Each row is a point on a landscape with many valleys, with its height.
From any point a ball rolls to the lowest of the 2 points nearest to it. It stops when none of these is lower. Distance is the straight distance between rows; heights are no part of it.
Q_123: [ 68 142  91 118 101  85 154 108 140  67 173 134 106 111 105 167 117 133
 145 151 127 104 113 120 145 143 133 175 160 134 119 114 100]  (h 623)
Q_791: [165 137 183 117 136 165 121  91 152 127 144  73 102 132 145  64  92  74
 114 131 110 147 144 133 142 141 159 195  92 126 167 151 139]  (h 595)
Q_85: [ 99 137 168 114  72 168 127 140 183 152 139 121 116 129 126  85 137 103
  95 153  99 149 128 130 139 100 102 143 149 101 151 216 109]  (h 389)
Q_237: [ 94 117 107 130 108 132 122 132 145  99 172  87 168 147  87  92 106 161
 152 143 120 128  85 127 109 182 135 150 129  88 157 184 110]  (h 854)
Q_813: [117 107  89  83 149 119 159 108 110  76 105 186 141 123 123 131 134 146
 127 120 159  96 108  92 104 168  92  68  93 128 162 122 137]  (h 470)
Q_807: [156 138 150 110 133 150 141 126 114 137 112 159 118 105 126 142 176  77
  93 115 162 105 171 143 147 107 137  87 127 142 126 106 139]  (h 641)
Q_164: [153 114 147 131 127 176 180 105 116 146 148 135 152 115  87  69 164 108
  88 148 119 130 152  89 113 163 127 101 130  90 164 182  96]  (h 492)
Q_521: [120 159 126 126 143  74 172 107 122 130  65 153 149 138 124 184 169 142
 107  94 149  86 141 157 127 117  95  98 127 139 145  50 175]  (h 896)
Q_761: [ 86 123 124 102  91 135  66 185 162 128 113  94 128 140 155 134  72 135
 139 111 113 163  64 165 132  82 107 148 122 149 123 165 148]  (h 660)
Q_459: [119 116 145 154 101 189 165 169 139 174 141  84 184 124 115  87 172 138
 153 154  96 157 114  84  93  79 140 140 149 114 173 135  78]  (h 269)
Q_844: [104 114 120 123 125 123  99 189 147 137 140  74 164 128 144 151 103 125
 153 123 124 167  80 181 138  88 165 142 128 178 135 117 115]  (h 428)
Q_969: [132 102 115 151  97 139 146 184 109 181 106  88 204 168 124 129 188 149
 166 119 101 168 104 102  70  40 151 116 144 130 127  98 106]  (h 453)
Q_274: [108 122 101 128 157 119  62 139 134 135 156 100 107 127 181 117  66 144
 147 122 140 134 138 146 136 148 143 146  92 135 112 147 130]  (h 612)
Q_203: [104 131 105  99 125 160  97 142 145 132  69 126 120 120 146  87 127 113
 113 102 174 125 114 102 125 127  94  74 109 102 130 148 149]  (h 894)
Q_153: [ 99 133 114  96  89 143 119 126 151 116 110 170  93 121 150 102 126 103
  80 134 130 129 142 103 133 122  76  83 119 108 109 206 138]  (h 402)
Q_947: [189 149 186 168 146 123 126  68 114 139 172  95 160 154 103 129 117 120
 134 129  96 126 145 167 129 153 166 203 113 128 142  85 155]  (h 697)
Q_608: [ 80 127  86 133 105 175 174 158 108 120 155 135 131 107 109 130 161 152
 116 163  97 105  85  78 131  86  91 137 176 108 130 144  64]  (h 786)
Q_977: [121 108 134 117 128  95  80  81 123  97 138 129  60 131 146 107  65 150
 140 148 111  97 155 122 139 186 125 146 107  80 110 198 130]  (h 686)
Q_179: [128  94 220 119 123  92 120 154 139 107 168 103  89 144 123  81  71  97
  97 157 103 120 157 152 128 152 124 184  78  93 163 177 164]  (h 825)
Q_70: [161 128 118 131 200 111 137  91  93 103  87 179  63 133 172 150 128 150
 128  90 167  74 175 103 145 179  99 127 110 127  90  62 140]  (h 542)
Q_129: [152 101 176 151 160  79 135 143 100 104 205 101 143 134  99 113  91 116
 138 153 123 124 154 167 117 171 174 183 101 127 153 101 146]  (h 795)
Q_875: [ 87 145  87  96 159  75 184 125 115 111  80 178 123 106 179 162 122  93
 135 105 173 117 125  92 138 131  87 111 117 197 103  64 146]  (h 98)
Q_912: [ 84 140  91  75 123 119 136 156 125  94  67 171 105  99 173 137 110  96
 122 105 179 138  92  79 124 101  58  97 119 166 118 116 167]  (h 458)
Q_23: [125 108 191 148 112 153 136 152 179 158 124  78 158 129 110 152 149 111
 163 141 111 167 103 168 137  88 186 148 149 161 180  92 100]  (h 812)
Q_620: [165 103 105 125 177 133 120  87 107 112 117 165 128 138 113  99 121 147
 113 122 139 104 145  94 111 202 130  64  89 113 118 151 130]  (h 637)
Q_592: [109 111 125 125 113 139 111 126 140 131 180 108 135 123 145  97  87 123
 114 155 102 150 150 123 116 143 136 138 103 115 138 222 109]  (h 501)
Q_541: [171 120 103 165 182 121  98  98  99 165 154 129 128 133 182 124 106 130
 145 129 126 137 191 122 132 142 172 108  87 153  94 128 136]  (h 461)
Q_497: [ 88 147 109 110 126  95  88 168 135 122 110 116  81  97 189 169  78 112
 149 124 119 152 133 173 164 110 148 141 135 178  74 125 130]  (h 324)
Q_691: [134 141 161 103 119 113 154 132 122 132  61 149 149 126 123 173 189 115
 121 100 158  89 141 167 127  95 108  86 132 133 162  60 160]  (h 868)
Q_150: [108 131 196 109 105 128  98 135 180 103 162 101  80 136 108 118 109  98
 119 144 127 101 125 165 155 134 137 180 132 107 157 168 125]  (h 901)
Q_3: [117 142 115 157 109 131 145 109 129 123 180 127 166 132  76 146 157 156
 145 143 120 113 125 142 131 141 154 146 160 114 135 107 104]  (h 630)
Q_83: [ 83 126 113 144 116 160 157 172 114 112 198 113 151 112 107 136 144 170
 139 174  88 109  86 114 132 114 119 168 171 115 146 147  61]  (h 800)
Q_425: [136 157  92 153 133  87 115  62 128 109 155 139 140 154  83 146 118 177
 163 125 132 107 117 162 127 188 127 152 154 111 107  65 149]  (h 843)
Q_436: [181 129 147 135 152 161 134  62 126 128 151  79 136 136 138  58  92  99
 120 126 102 146 154 105 123 185 160 168  83 113 151 156 138]  (h 629)
Q_996: [119 146 120 124 158 127  73 160 143 163  96 102  81 102 183 148  86 122
 155  99 137 150 144 183 166 132 158 146 131 171  84  96 125]  (h 250)
Q_238: [109 141  54 135 138 102 111 105 138 131 144 107 167 153 126 142 129 175
 159 108 138 122 101 134 136 131 137 128 117 135 114  81 127]  (h 749)
Q_196: [138 140 125  96 171 113 152  94 111  96  88 176  97 118 151 155 143 123
 123  91 182  66 149 116 133 167  85 109 109 141 137  56 157]  (h 515)
Q_656: [ 85  87 193 122  96 127 126 234 161 119 170 120 134 145 125 140  92 121
  94 156  91 153  91 165 125  83 103 163 118 146 154 169 125]  (h 877)
Q_287: [121 134 144 156  98 114 158 131 115 145  99 138 178 160  67 145 207 164
 136 125 135 103 127 119  87  99 119 104 140  79 166  84 144]  (h 738)
Q_840: [125 116 134 101 112 127 118  93 138 119 106 164  67 135 150  89 120 105
  81 147 117 115 167 101 140 162  92  88 109  86 104 229 131]  (h 420)
Q_642: [204 129 133 145 127 130 151  69  90 115 124 189 149 155  38 117 137 160
 116 143 112 112 121 127  83 210 118  93 145  91 115 129 145]  (h 346)
Q_939: [142 138 126 140 162 157  80  98 144 157 119  98 119 135 132 104 111 132
 136  90 156 110 141 139 146 154 144 152 109 114 121 103 130]  (h 758)
Q_526: [103 140  55 144 104  89 154 117 125 124 133 114 189 172  97 154 165 188
 164 116 121 129  78 110 121 102 129 133 144 120 125  75 126]  (h 775)
Q_889: [121 130 127 118 117 131 125 134 134 149  62 127 154 138 111 138 179 126
 135  94 166 107 126 133 118  93 124  86 121 117 145  63 149]  (h 835)
Q_42: [117 141  73 131 147  75 169  80 107 104 129 179 126 125 126 170 141 140
 124 122 142 103 157 107 133 152 123 101 118 150  96  73 136]  (h 168)
Q_882: [155 119 125 133 122 103 167 108  87 120 113 176 183 152  66 144 173 198
 124 133 127 106 108 129  61 161  88  73 124  86 180 124 160]  (h 245)
Q_964: [173 121 161 143 131 138 148  92 102 155  96 125 193 164  76  91 174 141
 122 108 135 109 131 116  81 157 111  94 102  73 179 123 167]  (h 827)
Q_232: [151 131 104 145 106 134 174  89 100 106 146 185 150 130  38 125 156 172
 128 150 119 109 116 110  92 187 115 101 163  96 125 118 115]  (h 386)
Q_569: [178 144 153 132 158  94 150  72  79 106 105 186 144 146  92 177 155 155
  96 120 138  78 133 159 106 167  85 102 118 104 156 101 181]  (h 395)
Q_245: [ 96 116  35 110 122 128 138 125 117  98 121 150 138 137 138 126 113 144
 118 121 142 131  82  70 116 118 104  93 112 134 115 151 118]  (h 430)
Q_849: [150 139 100 153 188 133  90 139 101 155 104 152  94 116 201 132 112 123
 140 110 155 138 189 127 151 134 149  92 106 160  71 108 148]  (h 398)
Q_499: [115 139 111 125 126 153  92 120 155 154  80 101 129 132 117 115 144 130
 146  89 167 110 118 127 139 117 135 116 125 116 128  82 135]  (h 797)
Q_680: [139 100  82 135 170 132 100 102 116 122 125 149 109 134 153  96 101 136
 118 133 137 125 156  87 117 177 135  68  82 122 102 180 124]  (h 652)
Q_501: [ 83 129 139 137  83 145 143 159 162 116 125  96 156 142  89 147 175 151
 171 142 125 119  80 111 134  82 156 151 176 106 155 108  84]  (h 642)
Q_442: [191 145 160 150 188 101 136  82  73 140 101 167 134 150 132 179 156 135
  78 107 134  84 163 162 126 144 100 105  96 118 129  95 183]  (h 463)
Q_64: [100 156  59 121 144 106 128 141 138 145  66 124 138 127 165 151 127 138
 148  83 149 144 104 136 151 104 126 107 131 176  83  52 139]  (h 694)
Q_764: [119  93 179 147  97 162 133 184 159 162 105  77 152 119 126 147 154 109
 176 145 101 206  74 149 122  61 168 133 175 161 158 113  84]  (h 765)
Q_307: [105 108  52 106 124 119 167 115 112  89 121 164 150 130  96 120 138 159
 123 127 143 117  83  64 102 151 103  85 113 119 136 137 113]  (h 446)
Q_734: [145 140 166 155 145 110 128 107 132 147 168  98 161 141 112 153 129 122
 138 128 109 124 158 186 148 135 187 171 123 152 139  87 130]  (h 717)
Q_337: [176 126 125 137 193 142 109 111  89 124  84 155  38 127 190 133 123 135
 128  86 169  89 183  97 164 162 116 150 113 105  72  98 122]  (h 570)
Q_910: [130 123 144  86 112 159 168 139 122 108 123 167 123 101 104 114 189  99
  92 133 162  93 137 114 125 118 100  81 141 101 172 142 109]  (h 556)
Q_246: [135 136 148 124 104 168 116 159 145 164 111 127 120  82 122 127 157  79
 113 129 139 173 136 137 140  72 143  96 153 162 122 136 116]  (h 557)
Q_908: [140 131 115 113 147  75 168  90  95  95 104 189 166 143 104 177 156 194
 129 127 134 101 110 142  80 158  75  83 110 119 185  97 174]  (h 326)
Q_404: [103 116 179 119  90 138 110 187 171 131 122 105 104  97 133 170 120  95
 134 144 104 185  88 189 155  80 142 139 170 179 125 150 100]  (h 434)
Q_138: [144 151  91 171 147  85 150 104 113 167 137 142 182 152 119 174 165 163
  99 122 118 128 155 150 118 116 128  88 121 141 118 101 151]  (h 220)
Q_626: [135 117 161 148 120 158 177 123 132 115 196  91 170 122  85  64 113 144
 139 173  89 151 124 120  99 209 142 175 147 102 181 185 100]  (h 832)
Q_56: [123 111  84 110 110 129 186 116 104  89 118 177 160 123  56 109 160 176
 130 139 130 111  92  78  88 184 102  80 137  96 145 139 107]  (h 421)
Q_285: [187 145 117 187 172  80 138  75  94 170 145 147 164 157 107 166 148 161
  87 133 112 132 165 141 101 145 124  96 106 128 122 122 176]  (h 308)
Q_914: [129 134  89 138 122  86 143 162 108 169  69 119 200 163 145 161 176 155
 135  97 127 152 108 145 101  57 124  72 127 144 115  70 153]  (h 611)
Q_610: [124 118  53 129 129 141 110 161 107 137 162 119 169 124 169 136 111 131
 123 128 125 170 107 111 121  83 140 102 134 166  93 163 115]  (h 685)
Q_798: [117  98 148 125 149 113 107 202 146 142 165  73 151 121 151 129  78 108
 134 134 124 174 118 182 118 114 163 151  90 187 152 119 138]  (h 512)
Q_886: [132 157 125 114 149 140  83 154 135 133  65 161   6 105 207 132  99 116
 126  98 161 121 180 105 155 136  83 133 137 132  74 127 155]  (h 620)
Q_444: [134 142 183 103  99 135  59 143 158 159 122 132  47 114 182 114  87  94
 129 132 107 150 165 172 152 110 121 153 114 138 101 180 161]  (h 406)
Q_704: [ 85 114 151 129 117 124 110 178 164 102 170  76 165 151  94 100 100 140
 146 141 133 124  78 146 119 148 138 165 115 105 177 158 126]  (h 869)
Q_273: [115 143  55 120 124  87 160 151 110 144  69 122 185 155 156 157 151 144
 143  90 128 155  88 131 133  63 128  88 142 171  94  57 142]  (h 657)
Q_510: [165 108 148 131 172 111  75  78  96 108 146 110  72 131 144  94  63 149
 155 125 127 100 146 130 140 202 143 178 103  76 105 152 119]  (h 700)
Q_638: [157 140 107 139 146  94 117  45 107  89 133 155  85 131 100 140 110 149
 153 122 137  85 142 124 135 198 127 153 148 106  82  73 133]  (h 855)
Q_11: [158 116 188 154 143 126 166 143 132 105 211  92 172 135  90 102 109 125
 135 156 105 142 141 151 102 165 169 190 116 134 192 103 142]  (h 771)
Q_888: [124 112  60 136 148 135  96 136 112 124 144 151 132 123 180 117 100 130
 119 137 134 154 137  92 115 124 132  71  98 148  87 188 128]  (h 667)
Q_303: [104 114 191 138 128 123 132 173 174 116 152  85 149 138  91 159 133 122
 150 142 134 125  97 177 154 120 180 166 145 142 172  97 106]  (h 857)
Q_892: [101 134 139 164  88 138 153 142 140 141 117 112 177 156  74 140 199 163
 164 134 124 117 104 107 111  89 150 134 166  89 151  88 103]  (h 684)
Q_944: [204 161 170 177 158 131 123  54 102 167 127 118 149 153 106 142 144 112
 100 110 108 115 150 143 138 132 140 170 102 117 113  87 166]  (h 626)
Q_999: [183 126 137 145 133 151 142  63 106 125 132 143 158 147  57  84 138 130
 120 129 120 116 128 112 110 207 137 112 127  85 130 145 133]  (h 299)
Q_992: [192 117 115 168 155  96 126  70  97 146 204 131 161 143 114 129 108 162
 147 152  91 141 170 135  97 178 171 130 105 134 115 136 134]  (h 432)
Q_294: [138 133 101 125 165 122 105  63 125  95 108 145  68 127 120 113 104 150
 134 101 160  83 138  96 136 200 109 140 125  96  96  98 125]  (h 865)
Q_816: [100 113  60  96 113 145 147 158  99  94 107 165 142 120 155 123 116 122
  99 121 143 145  86  72 112  87  80  76 128 137 118 169 133]  (h 413)
Q_315: [150 125  86 157 156  93 121  89 103 145 184 136 154 138 140 151 126 157
 142 140 112 130 171 139 128 150 170 110 106 143  97 120 122]  (h 473)
Q_705: [144 162 108 179 119  92 117  75 131 141 145 119 174 173  68 142 143 187
 159 125 123 120 108 163 113 160 125 142 156  97 132  81 164]  (h 824)
Q_258: [ 98 128 122 112  79 158  77 174 157 145 102  96 135 122 139 118 108 117
 138 120 117 180  72 132 126  64 120 125 143 142 121 171 132]  (h 687)
Q_321: [162 111 141 106 145 136 131 102 101 110 128 173  73 110 139 106 139  83
  90 143 146 100 178  98 135 150 128  82 106 103 117 187 124]  (h 441)
Q_420: [109 101 139 137 130 146 150 196 132 130 213  84 173 117 132 114 106 135
 126 163  95 152 111 134 102 111 138 168 121 148 169 165  93]  (h 838)
Q_928: [129  93 189 138 151  91 121 168 125  97 190  94 116 134 100  92  73 106
 113 156 129 125 142 147 119 167 151 179  84 110 163 140 155]  (h 811)
Q_639: [178 128 149 133 149 156 120  94 107 158 144 135 106 114 149 105 130  69
 107 132 135 137 190 113 142 121 167 120 101 136 116 146 133]  (h 569)
Q_151: [ 77 150  63 115 129 102 118 124 159 123 101  99 132 136 142 154 116 146
 162 100 146 125  89 138 157 111 135 146 134 160 109  62 119]  (h 723)
Q_316: [109 140 148 112  92 167 100 124 182 145 113 101 108 128 113  87 138  91
 111 127 142 128 122 125 143 111 126 127 135 103 148 178 123]  (h 443)
Q_348: [145 122 159 118 120 178 169 131 120 148 138 149 145 107  94  91 188  98
  89 137 143 113 151 103 121 117 122  94 137  98 167 150  99]  (h 526)
Q_721: [100 130 115 117 131  73  93 112 128 103 125 121  36 106 188 157  75 136
 159 134 135  89 169 134 164 140 125 168 122 121  96 130 133]  (h 643)
Q_695: [133 118  80 142 113 130 119 152 125 170 113  99 202 154 133 130 159 145
 152 105 132 153 106 117  98  71 147  92 120 141 122  99 132]  (h 541)
Q_19: [202 125 148 154 185 145 105  82  82 161 125 133  96 129 176 109 116  99
 126 117 134 120 189 110 148 142 162 141  78 127  92 119 141]  (h 521)
Q_71: [140 129 184 134 123 148 136 142 147 155 156 101 114  97 138 141 127  74
 123 151 106 165 164 173 153  95 190 155 144 177 140 121 102]  (h 662)
Q_629: [107 109 163 121 104 123 116 159 130 130 195 121 112 107 154 125  88 111
 113 168  94 151 166 149 126 101 140 155 116 131 139 197 109]  (h 475)
Q_223: [ 86 131 103 115  83 167 148 168 132 123 133 141 118 100 127 142 149 118
  99 147 112 138  99  99 138  54  93 125 177 130 119 157  83]  (h 772)
Q_615: [ 96 123 106 128 111 119 138 178 141 128 132  87 172 132 132 169 133 134
 152 126 108 153  78 168 149  71 170 142 164 169 124 103  87]  (h 352)
Q_747: [ 85 136  61  99 102 110 190 149 103 109  87 135 138 126 143 157 121 102
 125 109 132 156  66  81 140  48 108 142 184 182 105 101 115]  (h 192)
Q_341: [ 95 151 104 103  90 138  86 139 151 121 106 162  77 108 170 135 104 107
 108 124 129 142 132 115 140  97  91 107 126 142  81 170 152]  (h 379)
Q_594: [123 128 191 133 105 175 156 139 184 129 157  68 151 131 107  71 129 111
 135 153 108 157 119 120 122 129 157 176 133 112 210 164 115]  (h 238)
Q_796: [129 149 162 108 128 136  56 156 153 157  92 116  26 100 182 143  88 103
 141 111 130 143 158 172 167 123 127 158 138 151  84 137 144]  (h 349)
Q_82: [ 75 122 172 109  73 140  97 170 207 110 109  93 101 139 109 152 133 118
 151 137 128 128  68 153 150  86 131 155 158 125 162 145 111]  (h 549)
Q_932: [107 117  86  75 118 135 171 177  80  87 103 177 153  94 159 147 143 110
 112 124 153 143  90  92 115  66  82  81 149 158 138 127 127]  (h 390)
Q_386: [121 124 105  94 179  99 164  94 108  87  95 197 129 123 162 160 131 146
 139 109 169  90 131 113 115 169  80  87  89 162 154  72 157]  (h 494)
Q_292: [198 154 166 161 180 132 125  82  94 173  95 141 139 150 133 151 154 111
  86  94 133 102 165 150 141 127 125 130  89 125 113  85 175]  (h 545)
Q_857: [ 83 136  76  89 127  84 196 141 108 113  73 154 148 118 153 159 135  89
 135 102 162 134  85  86 135  84  93 121 141 194 112  68 139]  (h 139)
Q_308: [135 118  70 129 118 154 128 186  92 146 139 106 183 115 154 134 128 128
 124 118 111 182  88 111 119  48 139 108 175 169  97 146 109]  (h 706)
Q_624: [ 95  92 185 134 121 149 151 233 147 131 191  99 152 119 135 116  93 125
  96 175  79 163 102 140 107  89 110 172 122 152 176 170 104]  (h 859)
Q_467: [178 133 100 155 193  99 114  65 106 121 103 174 117 165 107 133 118 203
 122  99 144 102 131 121 110 201  89 107 114 107 101  72 160]  (h 594)
Q_302: [107 116 118 153 128 152 158 152 102 123 226 126 152 103  99 122 131 169
 139 182  81 121 117 122 114 153 132 161 155 116 140 160  62]  (h 810)
Q_673: [147 121 147 123 147 104  74 112 112 123 108 121  15 118 200 129  75 145
 154 119 142  84 178 124 172 147 116 186 117  86  95 152 129]  (h 659)
Q_766: [109 148 117  72 125 124 123 184 113  99  56 164 115  72 166 142 140  94
 131  99 173 158  95 114 129  90  88  77 143 173 116 105 172]  (h 433)
Q_296: [125 156  84 170 100  85 145  97 124 136 134 130 182 174  63 149 172 201
 159 130 123 124  95 129  95 135 113 122 154  90 134  83 154]  (h 801)
Q_909: [ 91 117 208  93  76 111  88 166 197 106 146 129  72 148 133 143 102 111
 115 139 106 100 128 188 150 113 100 170 118 125 138 159 145]  (h 909)
Q_550: [118 125 139 125 101 139 118 140 121 144 174 147  93  87 160 130 119  97
 104 169 105 151 181 124 137  86 136 124 140 130 106 194  97]  (h 500)
Q_590: [ 99 108  82  98  88 163 152 178  99 115  98 137 155 129 139  99 138 129
 101 124 126 145  79  75 102  71  80  87 151 106 133 187 113]  (h 436)
Q_217: [ 93 143 152 103  77 152  84 138 204 131  98  99  80 128 116 124 133 102
 129 123 142 122 100 142 152  97 115 142 149 122 138 153 125]  (h 495)
Q_440: [115 105 164 149 133 139 163 166 119 109 231 108 152 110 101  98 106 145
 128 183  89 135 135 131 101 168 137 179 132 114 176 172  88]  (h 821)
Q_922: [173 142 145 106 170 150  94 138 113 125  67 161   6 119 202 115 126 100
 108  94 173  91 175 100 158 150  83 136 118 107  87 135 142]  (h 600)
Q_797: [100 162  92 115 159 131  99 166 142 132  56 160  47  93 200 141  96 126
 133  88 172 148 145 104 150 130  82 128 136 166  68  94 155]  (h 639)
Q_260: [ 91 157  56 126 152  56 186  97 123 117 105 164 131 128 166 166 126 125
 137 114 136 119 140 110 152 129 122 116 118 185  75  61 129]  (h 133)
Q_981: [115 136 133  78  93 137 128 191 117 110  58 153 118  72 134 143 165  88
 119 106 151 170  86 119 129  60  94  75 169 159 115 122 146]  (h 467)
Q_831: [ 68 139 105 106 102  59 133 121 142  79 149 125  74 107 154 176  92 116
 148 146 126 103 144 137 157 126 133 173 139 147  99 122 113]  (h 632)
Q_106: [158 118  95 138 152  77 155  65  86  95 136 197 106 124 106 164 140 150
 126 142 126  96 172 106 121 174 138  88 123 129  93  98 132]  (h 201)
Q_768: [110 136 158 135  98 151 153 144 170 137 121 118 122 107 102 165 183 100
 128 138 123 120 126 150 165  84 161 131 189 149 132 104  75]  (h 729)
Q_683: [117 147  83 148 124 104 173 129 112 145 127 148 185 132 120 176 174 147
 110 121 119 125 139 139 132  91 133  94 142 146 108  85 116]  (h 297)
Q_848: [101 146 103 138  97 129 157 102 138  90 163 146 128 117  68 146 160 143
 138 144 135  96 118 110 136 146 133 144 173 108 128 107 100]  (h 607)
Q_416: [105 115 151 149 108 193 154 194 134 169 133  97 156 113 122 121 177 136
 147 167  87 145  87  99 125  51 128 140 183 127 149 123  57]  (h 181)
Q_314: [164 143 160 176 112 113 143  95 109 159  99 124 179 172  54 121 182 159
 127 121 134 110 124 126  76 132 110 117 134  64 170 106 179]  (h 788)
Q_924: [107 129  79 112 125 124 166 151 103 114 117 168 157 102 143 162 157 114
 106 121 148 129 131 115 133  85 119  78 137 161 108  98 120]  (h 353)
Q_845: [101 122 152 125 131 144  81 149 178 136 136  59 142 142 119  93  94 126
 152 118 144 130  97 155 132 138 148 162 106 118 171 135 131]  (h 891)
Q_988: [151 117 148 120 137 119  77  88 120 131 107 133  30 134 189  98  84 128
 132 129 120  99 176 111 159 158 112 149 100  77  94 199 136]  (h 674)
Q_682: [108 125 198 129 122 130 130 158 161 100 182 101 119 124  90 141 129 106
 130 157 129 113 124 165 152 129 165 182 151 125 167 132 105]  (h 882)
Q_418: [149 139 172 114 134 161  86  99 153 154 128  93  77 129 154  75  94  77
 111 122 126 136 151 135 149 136 139 168  99 114 133 172 138]  (h 558)
Q_997: [132 111 130 167 100 159 166 157 127 181 134  86 210 153 111  99 187 154
 162 133 101 153 124  85  63  82 142 128 130 109 158 118 106]  (h 354)
Q_428: [114 143 108 111 151 139 105  97 148 112  86 137  38 119 157 118 105 132
 115  89 179  86 145  88 145 169  80 146 124 109 100 109 133]  (h 876)
Q_974: [ 88 143 125 114  82 144 136 144 158 114 144 131  96 100 120 154 150 102
 108 148 123 120 129 127 153  83 125 135 170 136 119 148  87]  (h 757)
Q_525: [129 146 142 172 123 108 145 119 138 145 182 103 191 149  89 160 149 160
 146 140 104 127 132 174 131 125 167 159 150 136 144  95 123]  (h 666)
Q_36: [ 83  99 198 102  74 119  97 211 182 112 141 132 106 147 132 153  94 116
 107 139  94 143  92 187 138  89  97 154 119 150 134 160 143]  (h 892)
Q_612: [113 119 181 103  80 114  77 163 143 139 154 144  82 110 179 135  82 105
 123 153  93 153 166 172 141  92 124 149 114 142 107 190 148]  (h 442)
Q_297: [164 130 128 151 170 131  87  71 115 139 157 106 124 144 125 107  95 149
 147 109 134 109 145 142 132 186 151 164 105 106 113 106 132]  (h 726)
Q_667: [ 72 112 171 120  88 147 130 196 180 105 132  92 134 141 105 156 143 142
 157 154 120 129  55 134 142  79 144 167 169 114 172 141  87]  (h 596)
Q_172: [107 103 107 110 108 170 160 161 118 139 115 128 168 118 120  78 159 121
  96 140 129 142 113  82 104 123  95  76 127  91 153 198  97]  (h 469)
Q_35: [129 114 146 130 160 110  90 150 127 137 175  85 122 122 162 118  72 116
 141 134 132 142 157 166 131 140 173 161  83 153 138 128 137]  (h 578)
Q_750: [182 125 115 158 213  88 130  74  82 114  93 189  87 154 153 155 129 185
 121 100 144  89 169 120 132 186  98 116 105 122  86  62 153]  (h 566)
Q_952: [ 85 125  94 111 130 128  60 162 155 131 139  90 125 137 174 117  62 146
 140 113 133 145  96 151 130 123 115 145  98 139 120 160 140]  (h 633)
Q_555: [165 110 142 120 139 150 149  85 106 123 146 151 111 119  99  82 141  98
  84 149 122 120 164  90 126 176 139  96 115  89 130 197 102]  (h 464)
Q_186: [217 102 143 149 186 116  88  53  69 115 116 145  84 140 132  95  89 157
 160 130 118 102 145  98 133 204 146 144 103  85  72 135 115]  (h 721)
Q_233: [ 93 125 159 104 104  99  89 189 150 120 120 111  78 100 161 175  88  97
 134 134 108 158 124 204 159 102 143 148 137 178  98 139 131]  (h 368)
Q_146: [151 132 149 145 126 162 136 109 133 157 171 110 138 107 130 116 129  92
 115 142 118 150 174 133 131 111 177 145 121 151 144 136 111]  (h 614)
Q_863: [135 127 152 101 102 156 130 184 124 147  77 143 134  74 121 133 183  83
 119 118 153 173 115 136 129  63 125  65 162 157 125 112 128]  (h 509)
Q_49: [ 87 142  92 114 105 106 147 168 140 109 102 107 133 109 152 176 116 110
 139 113 102 163  80 167 165  73 157 136 178 192  88 109  95]  (h 281)
Q_530: [102 134 112 113  97 142 168 121 134  99 126 156 124 109  78 133 182 119
 113 128 157  92 124  93 128 124 108 107 152 103 146 115 105]  (h 584)
Q_41: [151 152 153 102 120 147 110 150 136 147  99 152  69  81 141 135 160  55
  97 124 157 143 162 146 156  96 135  92 151 160  99 132 141]  (h 604)
Q_668: [138 121 127 147 109 147 148 102 127 114 172 107 174 143  61  73 114 157
 158 159 110 140 101 129 100 228 146 145 156  90 149 179 108]  (h 844)
Q_758: [108 134 100  97 153 145 107 128 139 106  77 159  73 113 170 111 111 120
 109 102 182 103 136  96 134 150  79  92 104 121 117 130 150]  (h 886)
Q_377: [196 141 163 176 133 131 156  74 122 132 197  99 183 152  93 112 112 143
 140 144  85 146 146 149  90 171 156 188 120 126 168 111 163]  (h 739)
Q_437: [165 139 150 146 126 160 128  69 130 138 143 110 153 145  76  87 144 112
 128 122 131 113 132 118 130 165 150 143 122  91 146 132 133]  (h 240)
Q_795: [119 108 102 111 139 150 117 132 126 141  81 113 171 140 129  75 142 128
 124 101 164 123 117  96 105 151 108  63  96  90 153 149 137]  (h 879)
Q_815: [206 130 119 178 160 113 133  61 100 162 158 146 168 160  90 129 132 163
 109 132 105 131 153 121  85 177 132 105 101 120 123 133 165]  (h 372)
Q_954: [150 137 170 151 112 174 153  99 154 143 158  81 169 136  89  76 145 117
 140 136 111 141 134 111 117 139 164 165 129 106 187 134 123]  (h 141)
Q_458: [147 106 132 117 138 144 137 121 108 149  93 132 192 147 117  98 167 141
 130 103 155 110 130 116  85 140 114  65  89  94 176 122 153]  (h 858)
Q_938: [129 127 166 113 109 142 100 105 154 149 144 114  96 134 166  76  87  92
 104 145  96 150 170 134 140 140 126 150  98 108 134 220 140]  (h 527)
Q_493: [137 154 106 139 166 130  96 139 123 166  93 128 102 109 182 147 115 115
 140 101 143 138 170 160 164 126 163 115 128 167  72  87 132]  (h 336)
Q_826: [103 126 206 117  86 170 138 157 205 144 145  94 123 136 119  82 131 107
 115 163  95 161 108 138 134 103 125 170 146 113 196 196 107]  (h 327)
Q_483: [170 112 101 126 194 120 117  79 112 105  95 177 129 153 111 108 119 187
 126 104 145  97 127 103 103 215 101  72  95 114 120 106 145]  (h 617)
Q_950: [212 126 159 147 161 144 124  40  97 120 151 103 143 147 114  67  90 115
 141 133  92 138 138 116 115 214 152 176  91  99 120 136 137]  (h 651)
Q_852: [ 85 153  79 108 109 113  99 148 135 112 109 141  88 102 179 161  94 111
 128 125 132 151 126 126 152  93 122 125 139 171  73 137 139]  (h 355)
Q_650: [221 115 127 163 178 100  99  45  76 128 136 163 115 154 107 120 101 169
 145 136 107 112 151 118 112 201 146 121 110 106  78 115 138]  (h 741)
Q_557: [ 71 147  69 105 104  90 178 140 127  97 122 126 122 117 158 176 106 105
 126 125 109 142  92 121 160  73 133 161 175 190  88 112  94]  (h 235)
Q_364: [105 111 132 127  81 160 102 182 150 150  94  85 146 124 123 130 143 113
 160 125 121 185  68 127 119  51 149 122 167 144 130 135 101]  (h 720)
Q_554: [155 144 171 134 115 152 153 116 139 160 112 134 128 116  99 152 194  82
 102 120 136 111 163 150 155  92 157 111 154 142 128  91 115]  (h 681)

Two balls start at each pair of points below. Name the first point that both come to, or write never.
Q_186, Q_294 => never
Q_303, Q_845 => Q_952
Q_386, Q_458 => Q_954
Q_909, Q_704 => Q_440

Where does a ball stop that starts at each point below?
Q_203 => Q_954
Q_196 => Q_954
Q_237 => Q_766
Q_428 => Q_416
Q_691 => Q_497
Q_554 => Q_766
Q_238 => Q_416
Q_521 => Q_497
Q_734 => Q_497
Q_610 => Q_70
Q_150 => Q_875
